Points on a hilly landscape, in no order, each with its height.
A ball rolls from a point to the lowest of its 2 nearest points, and stops where none of them is lower. Distance is the straight distance between rows; heights are no part of it.
Sanan (h 405):   2  -2 -10  15   5   0   8  14   5 -17  15  22   9  15  33   5  -3  -7   3  18  17
ged (h 679):  -4 -18 -25   3  31   8   0  -6  -1   4   9  23   3   4  -3  -2  21  24   1  23  -4
Par (h 237): -13 -27  -7 -11 -13  -3   7   0  -7 -12 -36 -18 -12   0 -28  -2  22  15  12   0 -10
nilar (h 627): -13  -2  12   2  -2 -10   3 -30   1   3  25   1   0   8   4  -3  -2  14  -6   7  -1
fezu (h 339):  -4  -2 -10   6  36   5   8  -9  20  -5  20  20  15  22  15  -9   0   2   2   7  14
fari (h 436):   9   7  -2   7  17 -18 -13 -26  37  13  41   6   6  13  -3  16  -8   5   0  -2 -23
vitin (h 563):  -5   1  25  11 -14   4 -15 -15  27  11  -8   4  -3  10   8  13 -23  -7  10 -17 -20
Nebo (h 584):   1  -7  11   6 -18   6 -11 -17  19  11  -4  -6 -11  -6 -10   5  -3   8  -6 -19 -26
fer (h 152): -10 -24 -22  -1   3  18  14   1   0   8 -23  -1   5  -8  -3  -1   7  -3  -2  18  16
Tup (h 451):  -3   1  -8  12  42  10 -11  21 -24   0  -5  -4  12  -1  -7 -24  30   3  -2  19  -4
suv (h 412):   8   9   0  -7  15 -25  -8 -30  40  -2  18  -3   1   9   2   6 -24  -2  13  -3 -15
Nugun (h 590):   5  21 -29 -10  -7  -1  10   4   0   5  -7 -11   7  20   7   8  24   2  -7  -3 -14
sepo (h 637): -10  -4   6  -1   7  -6  17 -36   2 -11  13 -15  -3   3  -7 -17 -19   1  -2  11   7
Pavu (h 568):  -1  16 -19   0  -6  -8  -5   3   4  10  -5  -8  -5  16  -5   9  32  13  -1  -9 -42
Fot (h 221):  25   8  33  -8 -19 -10  -1  14  -9  -3 -12  -3 -18 -14  -9   8 -31  -9   2 -18  10
Gegob (h 348):   2  -6 -11 -10  -9  14  19  10 -19  -1 -11   4   2 -18   2   6  -8   4 -17  -3  -1
ragur (h 500): -24  11 -18 -14  16  -7   2  -2  -9  10 -18   3 -10   3  -4  -7  35  14  11  29  -6
reg (h 213):  15   8 -26  -1 -27  -1  16  14  13  -3 -14  -8   0  12 -12  17 -10  12  14  -4  27
tiraz (h 389):  -3  -4  -8  11  -3  -2  -2  -3 -13 -16  23   4  17   6  11  -5 -12 -15  -2  23   5
sunut (h 652):  -9  -2 -16  -3   7  -4  -1  -1 -16  10  10 -17  -8 -20 -18 -16  11   9 -17  26   3
zeg (h 426): -15  11  16   6   4   9  11  14   8 -12  -4   9   2  -2  34   2  -8 -21   7  -7  17
Govi (h 519): -17   9  -8  -7  23 -21  -4  -4  -5  10   0  11 -22   8 -18   3  34  22  10  23 -30
pir (h 254): -10   6   4  -9 -10  -3  24  -9 -17  -3   0  22   4   5  24   8  -5  -4  -1   2   5
gor (h 228):  -2 -12  -1 -14  -7  13   4   3 -35   1 -20 -16  24  -8   6   7  11 -24   8  -3  25
mez (h 82):  27   0  22 -12 -20  -3 -13  22 -11   3 -12   3  -8 -27 -10  26 -16  -7  -5 -34   4
dogod (h 670):  -2 -16  -9   0  30   3 -10  -7   5   1  12  16 -11  -2 -19 -12  25  36  -6  10 -26
vosi (h 210):   3  11  29  17   0  -3 -15   0  18 -12  16  18  -5   2  17 -11 -19  -9   2  -7  -7
tam (h 418):   4  28  13   8 -19   0   0  14  22   2  -9  21 -17  -3  25  18 -17  -7   4 -14 -11
pefig (h 295):   9  17  27 -11 -18 -13  -5  20 -13  -5  -3   3 -17 -12  11 -10 -20 -21  17  -2  15
fumi (h 643):   0   9 -19  -8  16 -13  24 -28  11  -5  15 -17  -3  13  -6  -6 -18   3 -10  20  -1
Kis (h 646):   6   4 -24   1   7  -2  17 -14  -2   5   6 -39  -7  -7 -12  -9  -7   1 -14  29   3
Rebef (h 245): -10  -3  24  14  -3   7 -15   0  -6  15  16  17 -10 -16  16   5  -3  -5 -14 -11  -6
bupal (h 607): -11 -10  12   2   2  -4  -5 -25  10  23  17  -2 -13  -4  -7  -5  12  14 -16  -1 -26
suliz (h 293):  21  -6   5  -2 -32  -3  20  16 -15  -7 -10  -6  -1 -14 -16  16 -17   5   2  -1  29
mokem (h 536):  -4   0   6  18   4   9 -12 -15  36   8   5  22   2   8  14   8  -3   2   2 -17 -19
Vipem (h 543):  -6   3 -18  -7   1  -5  -3  -5  13  18   8   7  -9  -1 -14  11  30  12   1  10 -36
nura (h 222):  -1 -20   8  -1 -28   2   2   0 -10 -28  -7 -10   3   2  -2  -4 -15 -13   0  -7   5
donud (h 291):  -2  11  12   9  29   3  -7   1  17 -11  21  31  -3   6  19 -18 -13   3  -4   0   7
neba (h 486): -17  -2 -15  -5  21 -13  -2 -14 -11  22  10 -10   2  11 -12  -3  31  14   0  39  -4
rabi (h 469):  -1 -12   1  13  26  11   7 -15 -36   4  13 -11  12   7  -2 -23   0   3 -13  26  17
mazap (h 374):  17   2 -17   0  -6  17  15  21 -10 -20 -11 -13  12  -6  -2  -5  -6   0 -17  -4   5
Daku (h 476):  -8 -12  -5   7  35   1   2 -31 -19  16  14 -11   8  21  -8 -18  17  16   1  28   7
komap (h 462):   5 -13  -6  10  23  22  -6  -5 -23  -1 -16 -11  16   1   1 -20  20  -3   1  31  14
mun (h 658): -10 -10 -14  -2  -5   7  -6   1   1  -6  -9 -21   6  11 -13 -20  12   1   3   1   0
tumif (h 362):   4 -12  -7  17  39  -3  -3 -23  13  -8  33  10  17  29  -3 -16 -10  15   3   0  18
bimi (h 248):   4 -18   5  -4 -25  -4   0   3   1 -23  -9 -36  -3   0 -26  -5 -12   1  10 -13  16
zarud (h 100):   5  -8  40   8 -15 -10 -18  -5 -17  -1  19  10  -7 -23   1   1 -20 -18 -13  -7  -4
mip (h 303):  24 -16   7 -23  -4   2 -33  23 -16   2 -12 -14   0 -22 -20  13  20 -12 -15 -30 -14
fason (h 256):  -5 -12   1  -8  16  21  13  16 -19  -2 -30 -13  26 -14  22   7  -2 -28   5   1  35
binal (h 445):  21  21  38   9 -21   4 -11  10  11  11 -34   0 -18  10   2  15 -30  -1  20 -29  -4
sefo (h 307): -10 -10  -4  -8  -8  13  20  -4 -20   5   2  23   4   0   7  16   7   6 -17   8  -4
rif (h 252):  13   8  -1   5 -20  -1  13  19   0  -9 -15   2  -7   0  -2  16 -21   8  18 -11  39
Dapit (h 628):  -9  22 -10 -15 -25 -16   7 -13  19  22  -1  -8  -1   8   8  17   1  -9   2  -9  -3
pav (h 467):   3   9 -14  13  21  -5 -11 -12  29  20  32  19   6  15  -1  -4   9  12  -7  -4 -11
rir (h 388):  18  15  -5   2  -9   8   3  15 -10 -26  -5 -27   0   1  -3 -15 -32  -6  -6  -9  16
zofe (h 642):  -5   3 -22 -12 -15 -22   4 -21  31  14  11 -19   8  15  -2   5  -1   3  12  -5  -4
Noz (h 183):   9  -7 -37   2 -13  14  15   6   3   1 -22 -16   0   5  -6   5   2   4   7  17  22
Siror (h 181): -15 -18  -9 -17  -1  -4   2   7  -5   2 -18   2 -14 -10 -23  -6  26  21  -2  14 -26
kar (h 435):  -6   2   9  20   4   3   6  14   8  -6  14  28   6   1  36  14   4 -14   5  -6   1
Binad (h 372):   5  18  -9   5 -11  -3   8  -1  -1 -21  -1  -5  -5  13   8 -12 -30 -12  10  14  16
bip (h 398):  16  37  25   3 -21  -4   8  12  14   4 -19   9 -21   5  11  13 -18  -1  19 -12  14
viten (h 651): -12 -10 -19  -5  -4  -7 -11 -11  30   4  15 -17   4  11 -16  -8  14   4   8   2 -14
nide (h 149): -10   1  13 -10 -13   2   7   7 -25   0  -6   6  18 -11  17  13   5 -19  -1 -15   9
fibu (h 236):  22  -7   1  -3 -19   2 -14  19  -5   4 -16  -8   2 -19 -21  14   6   5 -11 -29  -7
gak (h 387):   1  -1  13   2  30 -18   2 -31  23 -15  26   9   4  25  -3 -10 -19   3   8   0  -2
potiv (h 323):  17 -17  -1 -15 -19   3   4  13 -27  -5 -11 -22  -8 -28 -21  18 -18  -5 -12   2  25
zof (h 501):  -3  -2 -10  13  13   9  -9   4  12   2  20  22  15  18  12   8   9  12  -6  -8 -15
guv (h 301):   2  17  39   6  -3   1  -8  12  13  -6  -7  19 -18   9  18 -20 -20 -19  27  -7 -22
retim (h 272):   6 -21  -6 -11 -17   3   1  16  -8  -5 -21 -24  -2  -7 -42   3  11  13   9  -3  15
sozot (h 214): -22 -11 -15  -5  10   9  -1   8   1  11  -9  21  12 -17   0  -5  21   0   7   9  18
zir (h 346):  -1   3   4   7 -20  12  -6   5   9  14 -10  16  -6 -16  16  17  -1  -6  -9 -16  -5
Nom (h 660):  -7  -3 -11   0  31   3  -3   0   0   2  12  -4 -10 -12 -18 -23  15  19 -23  12  -9
mus (h 365):  12   4   3   0   8   7 -22  25 -21  -2  -5 -12   6 -21  -9  -5  22  -9 -21 -27 -23
Vab (h 420):  -4   8  -2   5  25   9 -15  21 -20   2   0   1  22 -16   4 -12  29  -9 -14 -10  -5
Depa (h 608):   3  30 -11   1 -19  -6  10  -6   3   5  -3 -11   9  22  15   5  -2  -5  -4 -18  -6
siker (h 185):   3 -24  29  -5 -13  -6 -16   4 -17 -22   4   5   8 -14   2  -3 -16 -25   1 -10   2
pase (h 244): -18 -26  -4 -15  -4   3  -9   5  -9   8  -9  15   1 -22 -15  -3  28   6   0  11  -1
Vaka (h 345):   5  28   6  -5 -19 -12  12   2  -2  -7   1  -5 -15   2  12  -2 -26 -11  12 -10  15
lusip (h 379): -10  15  41  11   8   4  -4  14   3  -9  -9  17  -6  -2  42  -1 -13 -24  15 -16  -2

Where does a ball stop that starts at each point below?
sepo => vosi
zof => vosi
Dapit => mez
neba => mez

Call two points neighbours if one is among the 2 nearest of the other. Go from one point of each pair to the other, from neighbour to neighbour, staying as low as possible. Name the highest point that can't be avoided.
fer and zarud => retim
mez and vosi => kar
mez and nide => rir
Siror and fer => pase
